Points on a hilly landscape, in no order, each with its height.
A climber steps from a point to whichever of its 2 nearest points has the largest rise for the distance, and stops where none of them is higher. Distance is the straight distance between rows; heights are no part of it.
q_455 h=478: [-15,   7,  10,  31,  20, -33,  -8,  -2, -11, -34, -51, -30,   4,  37, -41,
  14,  11,  15,   9,  15,  -6,   3,   2, -19,   1,  33, -30,  24,  -2,  21,
  25,   1]
q_963 h=314: [-10, -20,  19,  -1,  -1,  -8,  35,  -1, -23,  -1,  -9,  17, -32, -19,   9,
  33, -20,  20, -47,  -3, -18,  39,  -8,  -2,  30,   8, -21, -33,  -5,  16,
  13, -38]
q_369 h=414: [ -9,  17,   3, -17,  31,  33, -23,  16, -23,  11, -24, -27, -44,  11, -20,
  50,  19,  35,  -5,   7,  30,  -3,   8, -30, -28, -31, -33,  24,  -6,  30,
   2, -41]
q_849 h=270: [-14,  -7,  -3,  -9,   0,  27,   9, -18, -28,  33,   6,  23,  -4, -26,  -6,
  50,  -7,  11, -18,   0,   0,  39,   9,   2,   3, -19, -24, -19, -15,  10,
  13, -43]
q_767 h=610: [ 10, -14,   5, -11,  55,  27, -43, -28,   0, -63,  -4, -24, -10,  49,  12,
   8,  15,   6,   6,  13,   6,  -1,   8, -36,   7,  14, -15,  22,   6,   6,
   0,   4]
q_864 h=105: [  6,  10, -34,  11, -39,   1,   8, -20, -40,  31,  28,  44, -31,  25,  12,
 -14, -20, -15, -12, -19,   4,  33,  -6,   5,  18, -36, -31,   0, -38,  -4,
 -11,  -9]
q_911 h=636: [ -3, -21,  50,  -5, -18,  -7, -15,  27,  46, -12,  19, -16,  32,  -9,  19,
 -35, -11, -12, -10,  -6, -15, -11,   7, -10, -12,  20,  39,  -6, -13,  -3,
  -1,  15]
q_53 h=766: [  9, -15,  -1, -52,  14,  19,   5, -42,  16,   1,  31,  22, -45,  13,   6,
 -47, -11,  -8,  11, -42, -21,   7, -29,  -6,  28, -16,  18, -11,   3, -17,
   3, -30]
q_727 h=637: [ 16,   3,  -3, -15, -27, -24,  62,  -7,  -2,  -2,  14,  37, -52, -20,  23,
 -37, -33,  -2, -18, -21, -10,   4, -40,   8,  40,  14,  26, -32,  -9,  -4,
  -1, -10]
q_501 h=488: [-35,   5,  -3,  55, -37, -35,   0,  19,  17,  51,  -7, -20,  14, -10,  -7,
   5,  21, -12,  34,   3,  -2,  -5,  21,   4, -23,  15,  22, -27,   5, -13,
  -4,  16]
q_517 h=481: [  7,  17,  30, -14, -13,  -3,   0,  28,  49,  27,  19,  -9,  -5, -39,  11,
 -29, -11, -13,  28, -17,  19, -45, -24,   5, -16, -15,  51, -10,  12,  -7,
 -17,   0]
q_317 h=501: [ 24, -17,  24, -20, -12,  20,   7,   3, -11,   9,  37,  18, -10, -56,  34,
   0, -36,  -9,   4,  -2,  17, -18, -22,  -3, -22, -12,  31,  -3, -29,  -6,
 -10,   7]
q_909 h=547: [ 16,   1,  -9,  -2,  17,  20, -23,  -3,   9,  24,  17, -13,  34, -25,   5,
  -3,  31, -10,  45,   4,  15, -58,   6,  18, -32, -22,  19,   0,  13, -16,
 -10,  23]
q_22 h=487: [ 25, -16,  -1,  43,   0,   3,  -7,   8, -37, -43,   6,  -7,  16,  -2,  19,
 -11,  12,   1,  -2,  34,  19, -24,  -5,  -2, -13,  23, -18,  19, -20, -18,
 -18,  59]
q_319 h=719: [ 27,   2, -23,  -7,  32,  20, -21, -27,  -1, -25,  21,   6,  -1,  46,  -1,
 -37,  14, -13,  35, -19,   7, -27, -10, -11,   4,   1,  -5,  24,  10, -25,
 -16,  23]
q_385 h=218: [-23,  10,  12,  18,  19, -33,   3,  -1,  17,   7, -44, -26,  57, -13, -23,
  46,  14,  26,  -4,  32, -30,   4,   3,  33,   8,  18,   3, -29,  41,  21,
  37,  -7]
q_558 h=477: [ -7,  10,  27,  21, -21, -35,   9,  43,  14,  31,  -8,  -8,  15, -56,   7,
  13,   6,   3,  19,  23,   6, -46,  -6,   9, -29, -20,  38, -12,  -4,   8,
  -5,  -5]
q_620 h=554: [ 25, -10,  16,   4,  30,  -8,  10, -20, -34, -42,  24,   9, -56, -39,  18,
 -11, -15,  11,  -3,   6,  12, -36, -45, -13,  -1,   9,  12,   1,   0,  -4,
 -14,  53]
q_828 h=269: [ -2,  19, -17,  41, -35, -14,  16,  37, -19,  -4, -26, -11,  57, -14,  -8,
  28,  19,  11, -27,  36,  -4,  -6,  31,  49,   0,  15, -11,  -9,  -2,   9,
  17,  19]
q_476 h=700: [ -2, -34,  16, -31, -24,  18,   3, -32,  -8,  -2,  33,  26, -32,  10,   5,
 -32, -23, -18,   1, -39,  -3,  19, -16, -17,   6,   1,   9, -14, -25, -22,
 -14, -20]
q_295 h=519: [ 42,  -7,  -4, -27,  -4,  59, -33,  14,   9,  11,  36,  17,  38,   2,  11,
 -19,  -6, -10,  -7,  -6,  12,  -3,  13,   4,   3, -13, -11,  16,  -3,  -5,
 -27,   3]
q_425 h=153: [ -1,  -9, -32,  24, -29,  13, -10, -28, -11,   5,  35,  44,  63,   7,  16,
 -14,   2, -16,  -8,   1, -19,  29,  35,  34,  21,  10, -31,  -7,  19, -29,
   1,  36]
q_151 h=528: [ 24,   5,  32, -41,  14,  25,  -2,  25, -15,   6,  20,  10, -34, -61,  19,
  27, -51,  -6,  14,   6,  29, -34, -34, -21, -19, -31,  34,  -2, -24,  10,
 -18,  -3]
q_466 h=116: [ 22,  -6, -46,   0,  -9,  26, -14, -27, -25,   3,  29,  34,   1,  52,   0,
 -51,  -3, -20,  -2, -19,  -7,  12,  -3,  -7,  26,  12, -28,  26, -19, -26,
 -18,  25]
q_638 h=709: [ 25,  -5, -12, -41, -31,  33, -16,  23,  21,  -9,   7,  25,  13,  56, -19,
 -58, -21, -16, -21, -39,   0,  16,  18,  -6,  22,   6, -17,  27, -15, -12,
 -22, -13]
q_497 h=651: [-32,   0,  33,  -5,  24,   1,  16,   6,   1,  29, -39, -22, -26, -12, -20,
  53,  10,  33,  -9,  12,  -3,   6, -11, -22,   3,   1,  -7, -15,   3,  32,
  23, -39]
q_783 h=370: [-10,  -2,  21,   3, -53, -14,  30,  15,  -7,  18,   1,  23, -17, -26,  23,
   6, -20, -15, -16, -14,  12,  23,   1,  -2,   3, -13,  -1, -28, -27,   4,
 -19, -36]
q_331 h=722: [  3,  -6,   5, -50,  28,  47, -28,   1,  43,   0,  11,   3,  25,  27,   1,
 -10,   0,   2,  -7, -12,  -9,  20,  22,  -2,  10, -13, -11,   7,  28,  -5,
   8, -36]
q_933 h=546: [  7,  20,  18, -15,  36,  -9,   4,  20,   8,  23, -15, -21, -30, -39,   2,
  17,   6,  13,  23,  18,  22, -48, -20, -15, -17, -34,  31,   0,  19,  29,
  -1,  -7]
q_182 h=431: [ 10,  13, -11,   1, -34,  21,  25,  35,  -6,  24,  17,   6,  25, -47,  11,
  22,  -1,  -5, -21,  18,  12, -17,  -2,  29,  -8, -21,  -4,  -2, -16,   6,
   5,  -9]
q_124 h=614: [-20,  -1,  -1,  31,  -6, -91,  63, -11,  -1, -27, -31,  -9, -30, -13, -20,
  -7, -18,   8,  -4,   9, -20,  21, -30, -13,  39,  34,  15, -25,  10,  14,
  16,   7]
q_165 h=639: [ 26,  24, -40, -44,  27,  25, -21, -18,  23, -13,   2,   9,   0,  44, -13,
 -24,   8, -23,   9, -25,  -1,  -1,  -9,   8,  32, -22,   4,  16,  25, -15,
  -7, -28]
q_105 h=543: [ 13,  24, -11, -19, -35,  13,  -2,  55,  47,  19,   0,  14,  26,  15, -14,
 -55, -16, -17,  -6, -31,   0,   4,   1,  13,  16,   3,  11,  -2,   3,  -6,
  -9, -30]
q_814 h=341: [-11, -16,  19,   1, -25, -43,  60,  12,  -7,  11,   3,  24, -45, -32,  19,
  25, -36,   7, -29, -10,  -8,  18, -12,  -6,  29,  -7,   0, -45, -17,   8,
  -5, -24]
q_98 h=89: [-14,  15, -32,  27, -16,  10,   3, -30, -57,  25,  -7,  24, -27,  36,  -7,
   5,  22,   1, -12,  -7,  -4,  49,  22,  -7,   0,  -6, -44,   4, -18,  -5,
   2,  -3]
q_887 h=441: [-24, -10,  14,  31, -34, -30,  17,  24,   4,  31,  -3,  -8,   8, -44,  16,
  37,   4,  -1,  -9,  18,   3,   2,  13,  13, -14,  -9,  18, -33, -14,   8,
   1, -10]
q_766 h=448: [ -2,  21,   1, -13,  38, -34,   0,  -5,  34, -36, -19, -28,  32,  30, -44,
   8, -12,   9, -17,   7,  -8,   5,  -2,  14,  21,  23,   0,  16,  36,  19,
  39, -27]
q_336 h=523: [ 25,  -5,  12,  33,  12, -22,  -1,  -9, -40, -45,  17,  -8, -13, -43,  23,
  -8,  -3,   5,   9,  23,   8, -38, -33,  -6,  -9,   7,   2,  21, -21,  -2,
 -22,  71]
q_713 h=619: [ 44,  11, -25,  -1,  31,  10,   1, -12, -18, -12,  21, -14,  -6, -21,  19,
  -7,  34,   3,  43,  29,  36, -65, -29,  20, -24, -27,  36,  27,  20, -14,
 -20,  51]
q_38 h=492: [ 18,  23,   0, -24, -28,   8,  -1,  43,  40,  38,   0,   1,  -1,  -8,  -3,
 -38,  -6, -21,  22, -22,  20, -27, -17,   9, -14, -22,  25,   7,   5,   2,
 -19, -24]
q_567 h=661: [ 19, -21, -14, -21,  44,  39, -40, -53,   0, -43,  19,   3,  11,  58,  14,
  -7,  21, -17,  11,  -4,   4,  -7,  14, -13,   3,  21, -17,  31,  19, -28,
 -14,  14]
q_495 h=699: [ 19,  11, -25, -47,  38,  30, -19, -53,  26,   9,  34,  32, -12,  33,  -4,
 -44,  -8, -12,  16, -26, -23,  -4, -24,   0,  38, -28,  -1,   5,  19, -23,
  -2, -19]
q_115 h=169: [  3,   8, -53,  38, -32, -14,   5, -22, -28,  27,  20,  29,  47,   3,  14,
   7,  20,  -6,   0,  15,  -3,  24,  29,  58,  11,  -6, -24,   0,   7, -23,
   9,  43]
q_106 h=201: [-26, -13,  22,  -6,  34, -12,  -4, -28,  27,   0, -17, -16,  41, -16,   3,
  39,  14,  25,   7,  12, -38,  13,  -2,  22,  11,  13,  14, -38,  45,   3,
  35,  -6]
q_759 h=615: [-34, -27,  13,  58, -36, -57,  19, -22, -19, -15, -16, -14, -32,  20,  12,
  16,   8,  -3,   7,  -1,  10,  18,  14, -28,  -1,  27, -10, -18, -19, -11,
 -21,  38]
q_244 h=489: [ -4,  10, -10, -23,  39,   1,  -5,  -3,  24,  -5, -37, -14,  10,  32, -22,
  21,  10,  15,  -7,   5,  -1,   6,  -3,   0,   7,  10, -16,  -3,  40,  20,
  33, -49]
q_26 h=120: [ 19,  -2, -24,   8, -24,  21, -17, -18, -24,  35,  23,  36,   9,   7,   2,
 -15,  -2, -17,  -9,  -3,  -8,  22,  15,   2,  -4, -17, -28,   9, -19, -14,
  -7,   2]
q_812 h=74: [-13,  24, -28,  19, -34,  13,   3,  20, -46,  22, -18,  -4, -17,  11,  -8,
  34,  13,  14, -26,   3,   3,  53,  36,   6, -17,  -4, -45,  15, -17,   9,
   7, -14]
q_194 h=652: [  1, -13,  13, -45,  20,  20, -17,   7,  60, -24,  22,  -3,  31,   5,  15,
 -13,  -9,   3, -20, -22, -22,   8,   4,   1,  26,  16,  20, -11,  23,  -1,
   9, -19]
q_992 h=468: [ 30,   2,   6, -22, -26,  20,  15,  25,  -6,  15,  29,  28,  22, -65,  31,
   3, -37,  -5, -31,  16,  18,  -6, -20,  19,   0, -20,  22,  -5,  -3,   0,
   2,   3]
q_346 h=240: [  0,  18, -18,  10,  11,   1,   8,   8,  -1, -11, -21,  -7,  53,  -1, -10,
  32,  15,  12, -14,  22, -13,   1,  17,  47,   9,  20, -11,  -9,  25,   4,
  40,  -5]
q_600 h=388: [  9,  30,  -8, -11,  30,  22,  -6,  27, -21,   3, -39, -24, -77,  27, -20,
  22,  20,  20,  18,  12,  45, -28,  -6, -36, -20, -34, -12,  38,  -1,  21,
  -7, -36]
q_192 h=822: [-12,  -5,  50,  17, -21, -23, -13,  54,  12, -21, -28, -20,   4, -19,  -6,
 -14,  -3,   3, -11,  16,  -3,  -1,   4, -15,  -8,   5,   5,   7, -26,  29,
 -10,  -5]
q_543 h=603: [-21, -41,  -7,  23, -16, -35,  37, -55, -21, -33,  32,  19, -32,  16,  26,
  -7,  -2, -19,   0, -26, -10,  21,  -3, -15,  19,  42,   3, -23, -11, -35,
 -11,  32]
q_991 h=511: [  7,  19, -27,   1,   8,  20, -31,   4,  26,  36,  -4,  -4,  47,   3, -16,
  -3,  28, -10,  41,   5, -10, -28,  24,  17, -33, -13,   0,  13,  28, -22,
 -12,  21]
q_589 h=404: [-28,   5,  20,  32, -69, -34,  19,  37,   8,  26, -10,   5,   1, -10,  21,
  18, -12,  -1, -18,  -2,  15,  31,  32,   5,  -3,  -2,   6, -36, -20,   7,
  -7, -16]
q_729 h=466: [ -2,  36, -41,  16,   4,   9, -45,  11,  27,  53,  -3,  10,  37,  46, -27,
 -37,  16, -23,  31,  -9, -23, -20,  26,  12, -11, -23,  -2,  20,  13, -20,
 -32,  31]
q_801 h=449: [-12,  21, -12, -14,  29,   9,  -8,  28,   7,   7, -44, -31, -28,  32, -24,
  34,  13,  22,  -1,  10,  13,   6,   5,  -9,  -5, -13, -22,  16,  14,  25,
  16, -52]
q_252 h=533: [-39, -11,  12,  33, -29, -29,  -7,  -7,  37,  23,   1, -15,  50, -29,   5,
  15,  11, -12,   7,   2, -12,   5,  22,  23,  -8,  13,  17, -42,  17, -14,
   6,  16]
q_491 h=188: [-31, -26,   3,  -3,  26,  -3,  -4, -44,  16, -10,  -3,  -3,  29,   9,  -9,
  24,   4,  11,  -9, -11, -30,  27,  -3,  -3,  21,  37,  -2, -25,  22,   1,
  32, -17]
q_254 h=401: [  0,  39, -16,  46,  -6,  -4, -11,  63, -37, -32, -25, -31,  15,  -5, -13,
   6,  24,  21, -22,  43,  20, -24,  15,  11, -26,   9, -35,  53, -22,  17,
  -5,  43]
q_612 h=582: [ 21,  26, -53, -27,  23,   9,  15, -17,   2,   9,  -5,  15, -20,  43, -30,
 -31,  -2,  -5,  28, -17,  -6,  -4, -36,  15,  32, -19, -16,   3,  39,  -7,
  10, -34]
q_742 h=516: [  6,   2,  30,   5,  48, -20,  -7,   1,   5, -12,  -9, -27, -36, -26,  -3,
  -5,   2,  19,  21,  28,  11, -38, -26, -14, -10,  -2,  30,  12,   6,  16,
 -14,  24]
q_320 h=698: [  9,  -2, -25, -45,  -8,  -6,  45, -15,   8,  13,  13,  31, -55,  -5, -10,
 -49, -20,  -6,   4, -39, -20,   1, -52,  11,  37, -13,  25, -27,  12, -17,
   5, -33]
q_736 h=561: [  6,  19,  16, -21,  14,  20,  16,  18, -29,   9,   5,  -9, -30, -61,   7,
  49, -15,  18,  -4,  18,  28, -30, -27,  -8, -14, -33,  10,   9, -20,  16,
   0, -19]
q_815 h=510: [-20,   9,  51,  -9, -14, -17,   3,  22,  21,  40,  -1, -10, -22, -46,   0,
   2, -18,  -9,  33,  -2,  10, -46, -15,  -4, -33, -25,  52, -16,  -8,   9,
 -13, -15]
q_96 h=415: [-16,  -4,  19, -29,  39, -46, -10,  10,  53, -42, -50, -41,  21,  17, -37,
  -3, -11,   5,  -5,  15, -10,  16,   1,  -9,  21,   2,  30,  13,  32,  38,
  38, -29]
q_442 h=299: [ -6,  12,  14,  28, -25, -10, -17,  52,  16,   2, -19, -11,  74, -29,  -1,
  28,   7,   4, -24,  37,  -8,  -2,  34,  32,  -9,   2,   9,   1, -10,  19,
   8,  10]
q_952 h=103: [ 17,   9, -38,  22,  -1,  21, -13, -22, -57,  -2,  -4,  28, -29,  48,  -6,
 -28,  10, -13,   5, -10,  -9,  20,   5,  -9,   0,  12, -43,  29, -24, -12,
  -7,  20]
q_359 h=161: [-13, -27,  11, -21,  35,  -9,  20, -37,  -6, -51,   7,  -3, -18,  25,  -5,
   4, -20,  11, -24,  -8, -33,  36, -21, -16,  29,  40,   2,  -4,   6,   4,
  35, -18]
q_18 h=48: [-18,   2,   5,  37, -16,   5, -16,   1, -15,   9, -11, -18,  10,  17,  -3,
  18,  23,   5,  -3,  11,  -5,  10,  35,   0, -27,  17, -15,  -4,  -7,  10,
   2,   8]
q_379 h=563: [-38, -37,   6,  41, -21, -37,  18, -45,  -5, -40,  -2,   0, -21,  46,   3,
  -2,   6, -19,   1, -25, -14,  29,   7, -35,   5,  53,  -9, -10, -23, -18,
   0,  26]
q_539 h=455: [ -4,  -2,  10,  -7,  55, -58, -16, -11,  44, -61, -26, -33,   5,   9, -24,
 -17,   2,  -9,  22,  16,  -3, -13,  -8, -24,  10,  17,  37,  23,  24,  26,
  12,  17]
q_714 h=580: [-16, -14,  47,  18,  -9, -11, -31,  15,  37,  21,   1, -15,  45, -36,  15,
  -5,   2, -11,   5,   8, -19, -12,  16,   7, -21,   7,  28, -30,  -3,  -2,
  -2,   6]
q_964 h=486: [ -1, -19,  31,  -8,  52, -40, -24, -16,  24, -50, -12, -32, -29,  -4,   3,
 -24,  15,  -1,  34,  23,   5, -29,  -2, -39,  -9,   3,  48,  19,  15,  15,
 -12,  36]
q_12 h=613: [ 17,  18, -10, -25, -54,  41,   5,  46,  21,   8,   0,  25,  16,  21,  -9,
 -55, -26,  -4, -42, -22,  -6,  26,  11,   5,  17, -11, -18,  13,  -7,   5,
  -6, -35]
q_774 h=534: [ 12,  17, -39, -26,  44,   0,  11, -21,   2, -23, -27,  -6, -22,  43, -28,
   7,  -4,   8,   9,   2,   0,  -4, -36,  13,  16,  -2, -10,   5,  37,   8,
  20, -37]
q_197 h=600: [-25,  15,  16, -10,  27,  10,  18,  11, -24,  26, -25, -23, -26, -53, -19,
  73,   3,  35,  -5,  17,  13, -19, -12, -18, -17, -38,  -6,   2, -10,  32,
  11, -22]
q_274 h=581: [ 21,  18,   3, -12,  27,   5,  -6,   8,   8,  19,   6, -21, -18, -30,  11,
  -2,  22,  -4,  44,  11,  35, -72, -14,   2, -35, -33,  37,  12,  21,  -9,
 -26,  17]
q_721 h=340: [ 14,  -3, -19, -18,  21,  18,   0, -20, -21,  -2,  -7,  10, -35,  19,  -5,
 -27,   7,  10,  15, -19,  13, -14, -28,  -6,  -2, -14, -16,   6,   1,  -1,
 -13, -18]
q_577 h=224: [-13, -15,  10,  15, -48,  -8,   2,  -2,   6,  21,  16,  16,  42, -22,  39,
  39,  -2,  -4, -28,   8,  -2,  36,  36,  34,  -6,   5, -13, -27,  -6,  -6,
   5,   1]
q_583 h=362: [ -2,  19, -13,  35, -16,   8,  -8,  54, -32,  -7, -24, -28,  53, -16,  -4,
  36,  22,  13,  -7,  50,  11, -33,  39,  14, -40, -10, -16,  24, -22,  13,
   0,  42]
q_456 h=647: [ -9, -42,   5,   5, -12,  -5,  12, -45, -26,  -2,  23,  25, -42,  -2,  16,
  -7,  -6, -19,   7, -23,   2,  23,  -4, -22,  14,  11, -12, -17, -21, -17,
  -9,   9]
q_248 h=556: [ 36, -11,  12, -49,   8,  43, -20,   7,  25,  15,  39,  12,  11,  -9,   9,
 -32,  -8, -13,  10, -14,  26, -12, -13,  -6,  -8, -29,  26,  13,   3, -11,
 -19,  -8]
q_168 h=174: [-21,  -8,  -3, -27,  43,  -7,  20, -57,  32, -25,  11,   1, -11,  13, -15,
   8,  -4,   4,  -2, -25, -35,  23, -27,  -5,  28,  41,  25,  -9,  29, -20,
  33, -16]
q_551 h=332: [  4,  10, -13,  24, -17,  27, -27,  52,   5,  16, -17, -19,  71, -11,  -9,
  27,  19,  11, -10,  29,  -1, -12,  56,  29, -34,   3, -15,  18,  -4,  -1,
  -7,  32]
q_6 h=426: [-33, -11,  30, -18,  31, -60,   2,  -1,  60, -27, -39, -45,  -2,  15, -30,
 -11, -11,  -4,  23,  -7, -11,  -2, -13, -20,   0,  -2,  52,  14,  28,  19,
  14,   3]
q_443 h=821: [ 17,  -1,  -8, -48,  -4,  47, -17,   4,  21,  -6,   0,   8,  12,  51,  -4,
 -29,  -6,  -3, -28, -38, -10,  40,  15,   1,  15,  11, -28,  10,   8,   5,
   7, -36]
q_762 h=718: [-21,  -8,  36,  13,  -2, -19,   3,  27,   4,  -3, -37, -16, -25, -19, -11,
  30,  -4,  24,  -3,  16, -15,  -2,  -2, -20, -14,  -5,   3,  -6, -23,  28,
   5, -16]
q_889 h=186: [ -7,   4, -30,  38, -36,  -5,  -8, -10, -21,  45,  28,  21,  37, -22,  12,
  11,  15, -27,  14,  12,   6,  11,  43,  27, -20, -26,  -4, -10, -13, -22,
  -7,  46]
q_862 h=135: [ 14,  -7, -25,  11, -28,  44, -33, -22,  -9,  28,  42,  44,  51,  14,  10,
 -21, -10, -26, -24,  -7, -24,  44,  43,  11,  -8,  -6, -24,  11, -12, -26,
  -6,  23]
q_761 h=60: [ -9,  20, -24,  15, -13,  27, -19,  10, -33,  28, -11,  -7,  15,  23, -21,
   8,  20,   9,   6,   5,  -9,  31,  47,  -5, -31,  -4, -36,  20,  -7,   9,
  -6,  -8]
q_901 h=595: [  7, -20,  29, -47,   4,  38,  -7,  -7,  26,  -3,  37,  16,   7, -19,  25,
 -28, -22,  -6, -13, -30,   3,   9, -12,   1,   7,  -6,  20,  -7,   8,  -6,
   0, -19]
q_676 h=202: [-16,   1, -16,  30, -64, -17,  14,  -9,  -8,  27,  44,  22,  31, -14,  32,
  33,   0,  -9,  -4,  11,  21,  44,  53,  24, -26, -11, -26, -22, -14, -14,
   2,  38]
q_40 h=564: [-11, -21,  11,   5,  32,  16, -18, -33, -24, -43,  -4, -14, -35,  49,   2,
  -9,  11,  11,  11, -17,   1,  -1,  -9, -23,  -4,  33, -19,  13, -11,  -4,
  -3,  21]
q_622 h=446: [  7,  14, -29,  47,  -4,  10, -13,  13, -46, -37, -17, -14,  15,  22,  -9,
  13,  25,  20,  -2,  28,  19, -21,  19,   9, -17,  26, -38,  36, -17,  -3,
   0,  49]
q_92 h=665: [ 45,  11, -33,  -3,  26,   6, -11, -19,  -7, -12,  27,   6,   1,   3,  10,
 -44,  14, -13,  45,   0,  15, -41, -27,  -1, -14,  -6,  14,  24,  12, -29,
 -28,  51]
q_935 h=588: [ 19,  -2,  13,   2,   2, -22,  42,  -4, -23, -13,  15,  19, -58, -43,  25,
 -17, -29,   3, -14,  -5,   4, -19, -38,  -7,  14,   9,  19, -13,  -2,  -8,
 -17,  16]
q_193 h=363: [ -3,  17, -12,   3,  19,   9,  10,   0, -32,  15, -24, -14, -53,   5, -21,
  16,  14,  10,  18, -10,  30, -22, -20, -21, -19, -20, -19,  21, -15,   4,
 -16, -13]
q_264 h=291: [ -7,  -6, -13,   5,  17,   0,  34, -20, -32,  16, -20,   7, -23, -28,  -5,
  51,   3,  21, -20,  14, -10,  22, -10,  13,  30,  -7, -25, -28,   8,   7,
  23, -24]
q_649 h=715: [  6,  -5,  46,   5, -34,   1, -21,  54,  23,  -3,   1, -18,  19, -14,  11,
 -30, -16, -10,  -5,   8,  18, -22,   9,  -6, -26,  -3,  21,  12, -39,  12,
 -27,   8]
q_788 h=522: [-23, -19,  21,  11,  18,  -9,  -5,  -7, -20, -30, -34, -19, -33,  42, -13,
  18,  10,  22,  -5,   2,   0,  15,  -4, -31,  -2,  19, -29,   3,  -5,  13,
  14,  -9]
q_30 h=676: [-32, -12,  13,  48, -18, -74,  48,   0,  -9,  -3, -34, -14, -42,   4,  -4,
   9,  -2,   2,  11,   3,   0,   8, -17, -25,  22,  12,   0, -25,  -7,  17,
  -1,  26]
q_728 h=147: [ 16, -14, -22, -30,  21,  19,  16, -31, -13, -58,  27,  22,   5,  25,   4,
 -21, -17,  -1, -28, -18, -26,  30, -22,   7,  39,  36,  -4,   9,  10, -13,
  21, -10]
q_388 h=248: [ -1,  -7,  11,   5, -30,  19,   1,   0, -10,  16,   0,  10,  20,  -5,   9,
  18,   0,  -1, -32, -12, -12,  27,  11,  14,   9,   1, -18, -21,  -4,  12,
  21, -29]
q_830 h=542: [-21, -13,  49,  12,  -3, -14, -19,  -4,  32,  39,   5, -17,   2, -36,  12,
  22,   2, -15,  31,  -7,   5, -20,   7,  -9, -36,  -1,  38, -29,  -7, -13,
 -10,  -3]
q_691 h=132: [ 17, -15, -35, -19, -18,  17,  15, -18, -10, -30,  31,  27,   8,  57,  -1,
 -53, -17, -13, -29, -32, -18,  34,   2,  -8,  37,  33, -25,  11,  -8, -17,
   9,  -2]

Call two points neighbours if one is among the 2 nearest of the other. Go from one point of each pair to the other, from neighbour to neighbour, staying as high as possible. Name the lowest point that can't be avoided.
q_244 and q_714: q_814
q_443 and q_192: q_517
q_30 and q_53: q_379

For each start below, name the point where the climber stops.
q_98: q_53
q_106: q_53
q_182: q_192
q_622: q_53
q_6: q_319
